Points, in no order, along strands that fork, close into loops and pass close to each other.
Points whose rows are less than 91.6 apart are linked; no others are. Some points are linked to none.
Bofo: [  1  17  -5  36 -23   8   4  -5  14  -1  33  15  -1 -44 -50 -34  25  -3
 -40  -3 -14  13  -6 -13 -44  20  14  28  23]
Lisub: [ 17   0  10 -29  18   5   5  13  -7 -23 -29 -53   3  64  56  29  -6  26
  44  36   7 -52  -5 -27  28 -12  17 -50 -80]
vuz: [ 16  11 -28 -15   6   6   5  -3 -11  18 -13   6  24  33  26   0 -24  14
  18 -13   3  -1  10  21  12  15 -33   1   8]
fuso: [  6  -3  -8  34 -23  14 -21   1 -30   1  33  -3  57 -30 -13 -32  12 -29
   1   0  34  12  34  25 -11   9 -28 -20  26]
guro: [-30   4 -14 -10  36 -38  11  17  28  10   5  45  -7   0  -3  47 -19   8
 -27 -28 -40  66   0  54  37 -20  -6  35   5]
mozik: [ -6   3  -2  13 -52  20  -7 -69  29 -12  21   5 -11 -42 -41 -23  48 -14
  -1   0  46  -4  -5 -10 -32  36  -6  39  29]
dozev: [ 11  21  -5  15 -38  29  -6 -21  17  -6 -23 -34 -12  11  -3 -39  18  -2
   0  -2  32 -67  -7 -33 -61  24  14  -1 -26]
mobob: [  8  14   6  54 -27  13   9  33  -2   1  -7 -34 -20 -28 -39 -57   3   0
 -41   0 -22 -31   7 -50 -68  -7  35 -25  -3]
tuviz: [-21 -21  48   3  46  18 -10  29 -33  -7 -29 -33 -17 -11  35  -9 -28 -40
  -2 -13  30  -6   3  -1  -2 -72  26  -3  -9]
lat: [ 13   6 -24   4 -48  27  -8 -43   9   0   9  -1   9  14  -1 -43  34  -7
   0 -14  56 -33  -4   7 -45  40 -17  23   7]
roba: [-35 -38  55 -14  33 -22  -1  -4   8  -7   3  12 -56 -29 -18  38  -2 -24
  -3  -9   6  26  -7  -8  27 -59  53  26   8]
bila: [ -2  -9  30   6  16   0   2 -14   4  -2  -7  -6 -22 -12  -8  24  -1 -12
  15  -4  -3 -10  -1 -16   2 -21  21  11  10]
Fima: [  7  17  18  17 -12  21  -5 -10   8  -4 -30 -39 -25   4  -1 -17   6 -11
   6   2  16 -59  -9 -37 -46  -6  27  -7 -36]
Nolik: [-29   4 -16 -20  34 -23   5   6  37  14  -1  37 -35  10   2  35  -5   7
 -32 -42 -12  48 -26  53   5 -23   3  56  -7]
vipa: [ 32  22 -42  -3 -11   1  12   3  -9  18   1  15  31  37  19 -32 -10  25
  -7 -12 -15  -4  -1  17 -20  40 -33   1  14]
mogu: [ 11 -25  -4 -54  18 -17  14 -26  14   4  -7  36 -18  35  11  53  -2  16
  37  15   3  -3   5  -2  59   7 -21   4   1]
Pez: [ 34  32 -51  14 -29 -13   6  41 -29  16   5 -13  48  24  14 -44 -14  45
 -18  14 -36   3  -2  -7 -22  62 -30 -62   7]
sisa: [-25   1   5 -10  18 -35  20 -14  46  -1   9  37 -40 -25 -24  45   4  14
  -8  -7 -54  36 -20   2  25  -7  11  44  10]
Vevez: [ -5   4   6  31 -46  -3 -11 -51  12 -14  26   6  19 -63 -43 -11  38 -21
  14  12  26   8  17 -14  -7  35 -13  10  32]
Vedif: [  7  14   6  35  36 -18   5  50 -24   9  -4   8  14 -13  -8  -2 -38  -5
 -31 -13 -72  28   3   5  -1 -22   3 -11  15]
dipu: [  1 -18  24 -20  26  24 -12   9 -22 -25 -32 -57   7  43  66  14 -10   0
  33  21  35 -39   6  -8  28 -49  18 -51 -72]
dul: [  1 -16   5  34 -16  27 -15  10 -40  -4  16 -34  32 -33   0 -47   5 -34
  -5  -7  54  -5  33   9 -26 -13 -11 -29  13]
zigu: [-17 -10   2 -17   6  34 -20 -11  -1   6  10  21  -8 -10   3 -26  13 -20
 -30 -42  74  14 -21  50 -35 -25   5  50   3]
rir: [-30 -38  13 -49  36 -29   2  -9  16  -6   2  48 -27  19   7  75   1   6
   2  -9  13  40   8  34  65 -36   0  16   6]
Kare: [ 19  -3  10 -29  13 -28  35 -15  22   2 -19  11 -38  18  -2  47   5  27
  30  33 -47 -30 -15 -47  30  11   6   7  -5]
Moni: [ -3  21  -7 -23 -15  32 -11 -34  46  -4 -10  29 -31  24 -13 -20  28   2
 -31 -25  35 -23 -49  15 -39  21   8  74 -18]
lofig: [ 13  13   0   9  13 -30   2  33 -21   9  -1  18  35 -13 -20  29 -28  16
   8  34 -88  37  16  -2  52  21 -20 -29  23]
kazo: [  8  11   7  58 -23 -21  -1  14 -12  -8  15  18  22 -59 -56  -9   4  -1
 -21  18 -78  17   1 -23 -16  37   8 -16  29]
lerot: [ 13  -5  18 -27  15  -2   8 -12   1  -5 -29 -24 -22  45  24  30   2  10
  42  29  -1 -60 -14 -33  13  -5  17 -29 -53]
Zesad: [ 26 -10 -18 -52  25 -16  24   1   1  17 -27  11  -8  59  26  43 -23  27
  37  28 -21  -7   2  -4  64   5 -24  -8 -17]
Fefev: [ 11  16 -35  22 -49   7   0  10 -20  -5   7 -49  46   6  21 -36  -2  25
  20  14  24 -10  19  -9 -22  37 -20 -67 -10]
kop: [ 22  21 -39  30 -27 -14  -8  54 -41   9   8 -17  63  -9  -1 -43 -15  26
 -24  22 -44  10  10  -4 -17  53 -19 -87   3]
gufiv: [ 10   6 -22  14 -37   8  -9 -24 -14   5  27   7  44  -9  -8 -26  15  -6
  15  -5  31   2  22  15  -6  41 -35  -7  29]
Kamon: [ -2   3   7  30 -37 -14 -16 -20 -12 -13  26  12  43 -58 -34   6  19 -18
  27  26 -12  19  26  -3  19  37 -21 -12  37]
Sek: [ 23  20 -56 -14 -44   2   1 -34  18   8  30  35  30  33  -1 -49  30  22
 -16 -19  10   1 -12  21 -29  66 -35  42  31]
vado: [-14 -10  33  23  44  18   5  52 -41  -6 -15 -44   1 -15  34 -14 -42 -28
 -12  -8  -5  10  23  -1   3 -63  10 -25   0]
nozo: [ 17  -9  10 -27  29 -35  39   3  11   3  -9   7 -34  10  -8  55 -15  21
  28  35 -65  -6   5 -46  40  -4   1  -8   3]
zifa: [  8   3 -18  30 -17  29   3  42 -17  -5   2 -54  18 -10  23 -58  -2  -2
 -19  -5  18 -31  17 -12 -58 -14   2 -53 -20]
devev: [  4  10 -16  55 -26   7   5  46  -9  -4   5 -54  10 -33 -11 -61   1   5
 -30   6  -7 -26  15 -46 -62  -4  21 -68 -18]
Loma: [ 29   5   8 -36  17 -26  30  -1  14  -1 -32 -17 -34  50  19  43  -1  28
  37  43 -42 -52 -16 -50  26  10   8 -23 -43]
Mizu: [ 11 -14  31  -2  37 -33  34  26   5  -1  -3   1 -37  -3 -15  47 -32   3
  13  27 -81   5  10 -46  43 -28  21 -14   4]
fas: [  7  14  -6 -30  13 -20  27 -29  43   5 -17  30 -42  14  -7  41   8  26
   8   8 -44 -19 -28 -30  16  15   7  39  -2]
fisil: [-44 -11  30   0  26 -44  11   4  25  -5  23  31 -34 -43 -30  49   0 -10
 -14  -4 -48  55  -5  13  43 -28  28  30  15]
zuza: [-33 -10   5 -36  40 -16  -4  -7  33   9 -28  41 -48  25  10  50  -3   5
 -24 -36  14  24 -41  40  15 -46  20  53 -25]
doba: [ 26  28 -55   8 -52  -6   6  29 -22   2   1 -43  46  30  32 -47  -6  51
   7  10   5 -12   1 -14 -23  62 -21 -66 -12]
Nonad: [ 13  18   3  37 -11  13   9   9   0   0  11  -6 -10 -28 -35 -41   6  -5
 -32  -9 -17 -15   0 -26 -50   2  17   9   9]
nit: [ -9  -4  12   0  30  -8  -5   4   4   4   6  14  -4 -13  -5  24 -15 -10
  -3 -22  -2  27   3  22  19 -25   9  18  19]
gemar: [  0 -10  -7  42 -17  27  -4  29 -36  -8  13 -55  39 -27  16 -52   2 -19
  -7   0  44  -8  37  -1 -42 -21  -7 -54 -12]
Soro: [ 31  23 -56 -24 -36  -6   6 -18  -4  14   2  24  43  53  20 -39   3  31
   9 -20   4   2  -4  18  -5  68 -53  20  23]
pasap: [ 16   9 -29   1 -57  12  -6 -53   4  -3   8  -1  23   1  -8 -29  28   3
  27  -1  39 -19   9  -2 -18  56 -29   1  24]
roz: [-51 -31  49  -5  30 -28  -6   2   7 -15  22  18 -37 -39 -21  44   3 -30
  -9 -18   6  54  -1  16  39 -53  40  28  21]
vodus: [ 13  21  -5  19  34 -28  10  46 -17  18 -11  17  20  -3 -14  15 -42  19
 -10   4 -89  29   2  -2  21   2 -10 -20  15]
kup: [-24 -51  64 -24  49 -12  -6  -2   3 -11 -14  17 -65   0   1  51  -7 -32
   3   2  21  -3 -18 -31  28 -71  49  15 -13]
Begi: [ -8 -18   9  -7   2  35 -22 -15 -12   5   8   2   7 -12  12 -28   9 -28
 -11 -36  83   0   2  40 -22 -22  -2  23  10]
Vas: [ 10  27 -41 -10 -43  15   1 -44  43   0  27  29   0  17 -19 -44  42  17
 -27 -10   8  -1 -27  12 -40  57 -17  59  20]
niki: [-19 -44  61 -15  50  10 -11   9 -22 -10 -26 -22 -42  11  26  26 -20 -37
  13   3  24 -22  -7 -26  19 -74  37  -9 -25]
nozu: [-13 -36  -3 -55  34 -13  -1  -7  11   7 -13  43 -20  45  21  69 -15   6
  15  -5  14  19   5  28  67 -29  -9  11  -5]
gasi: [-22  -8   2  -4  31 -16  -3  14   3   3  14  32  12 -11  -5  38 -15  -6
  -7 -20 -12  54  16  48  45 -17  -3  23  20]
rek: [ -6  -3  15  33 -31  -9 -21  -1 -33 -15  19 -16  51 -47 -28  11   3 -21
  42  43  -8  19  44  -7  37  20 -18 -46  20]
vopin: [-30   1  -5 -17   1  22 -17  -7  24   5  22  24 -26 -14  -9 -24  23 -14
 -42 -39  58  34 -30  57 -35 -14  13  63  -4]
pelez: [ 18   8 -25 -27  12  -8  10   0 -12  19 -19  -2  11  53  33  18 -26  29
  34  10 -16  -7   3   6  35  11 -27 -14  -7]
sovo: [ -2   0  16  18  44  -1   1  49 -33  10  -5 -18  14  -6  21   4 -46 -14
  -8 -12 -33  21  22   7  17 -43  -1 -18   9]
Sido: [ -4 -17  12  -3   0  48 -22  -3 -31 -12 -26 -49  18  19  57 -28   1 -24
  21 -10  78 -36   7  17 -11 -35 -10 -30 -39]
lev: [ -4 -21  10 -12   5  47 -28 -13 -28   0 -15 -18  22   9  44 -29  -2 -38
   7 -30  95 -22   6  32 -20 -31 -12  -2 -12]
segof: [-27 -16  20 -28  29  -3 -15 -16  22   4 -19  32 -40  12   7  39   1  -5
  -4 -30  29  -1 -29  20  12 -36  26  44 -11]
zokap: [  5   5  17  18   3 -24 -16  35 -37  -1   8   8  42 -24 -21  32 -21  -8
  25  49 -68  35  32  -2  57  12 -15 -43  24]
vamuk: [ 20  24 -23   4 -54  25  -6 -30  18  -3 -11 -19  -1  29  -2 -51  34   3
  -6  -4  39 -60  -9 -20 -61  42  -1  10 -12]
Bem: [ -2   5  -7 -27  30 -42  35 -10  50   7 -13  42 -48   4 -16  56  -4  35
  -7   0 -74  17 -27 -16  34  -3   9  40   2]
gulof: [-14  19 -11  17 -19  22   3 -13  33  -1  40  21 -19 -35 -48 -36  29  -4
 -50  -9  -4  22 -25  10 -43  18  12  59  14]
Dur: [ 12  13 -21  38 -35  -5  -3  33 -32  -6  10 -42  51 -19   0 -25 -12  20
   9  28 -15   8  25 -20  -6  38 -16 -80   0]
Gafel: [  0  -7  19  17 -16 -19 -15  12 -31 -10  17  -6  39 -37 -23  31  -7 -14
  42  58 -37  32  47 -11  62  17 -18 -46  22]
Taraf: [ -3  -6  30  -6   8  22 -13 -23   5  -2 -26 -18 -27   6   3   2   3 -19
  19  -2  26 -48 -15 -22 -18 -21  26   9 -23]
tob: [ -4  24 -26 -19 -38  21  -2 -45  59  -5  11  31 -26  21 -14 -25  39  16
 -34 -14  18  -6 -45  15 -45  48  -4  77   2]
leri: [ -8 -20  19 -14  22  35 -19   0 -29  -5 -23 -42   9  30  60   6 -12 -18
  35   3  48 -29   9  12   9 -39  -1 -30 -33]
veza: [ -7   8 -20  -3  -7  21  -1  -7  28  13  37  29 -12 -11 -27 -35  26  -2
 -50 -23  17  21 -27  35 -45   6   6  62   6]

A piece is all that can be reached along the links. How many separate loops has the piece of each point below (a circle has one, a figure eight two, a Y none), and how many tips (points with one link)?
dul: loops 0, tips 3
nozu: loops 0, tips 2
Dur: loops 1, tips 0

Name the points in between on the shortest way along the links from the first point to the second, in order.
zifa, Fima: gemar dul fuso gufiv pasap lat vamuk dozev
gulof, dipu: veza vopin zigu Begi lev Sido leri
Moni, nozu: tob Vas Sek Soro vipa vuz pelez Zesad mogu
Sido, niki: leri dipu Lisub lerot Loma Kare fas Bem sisa fisil roz roba kup
Kamon, roz: rek Gafel zokap lofig vodus Vedif sovo vado tuviz niki kup roba
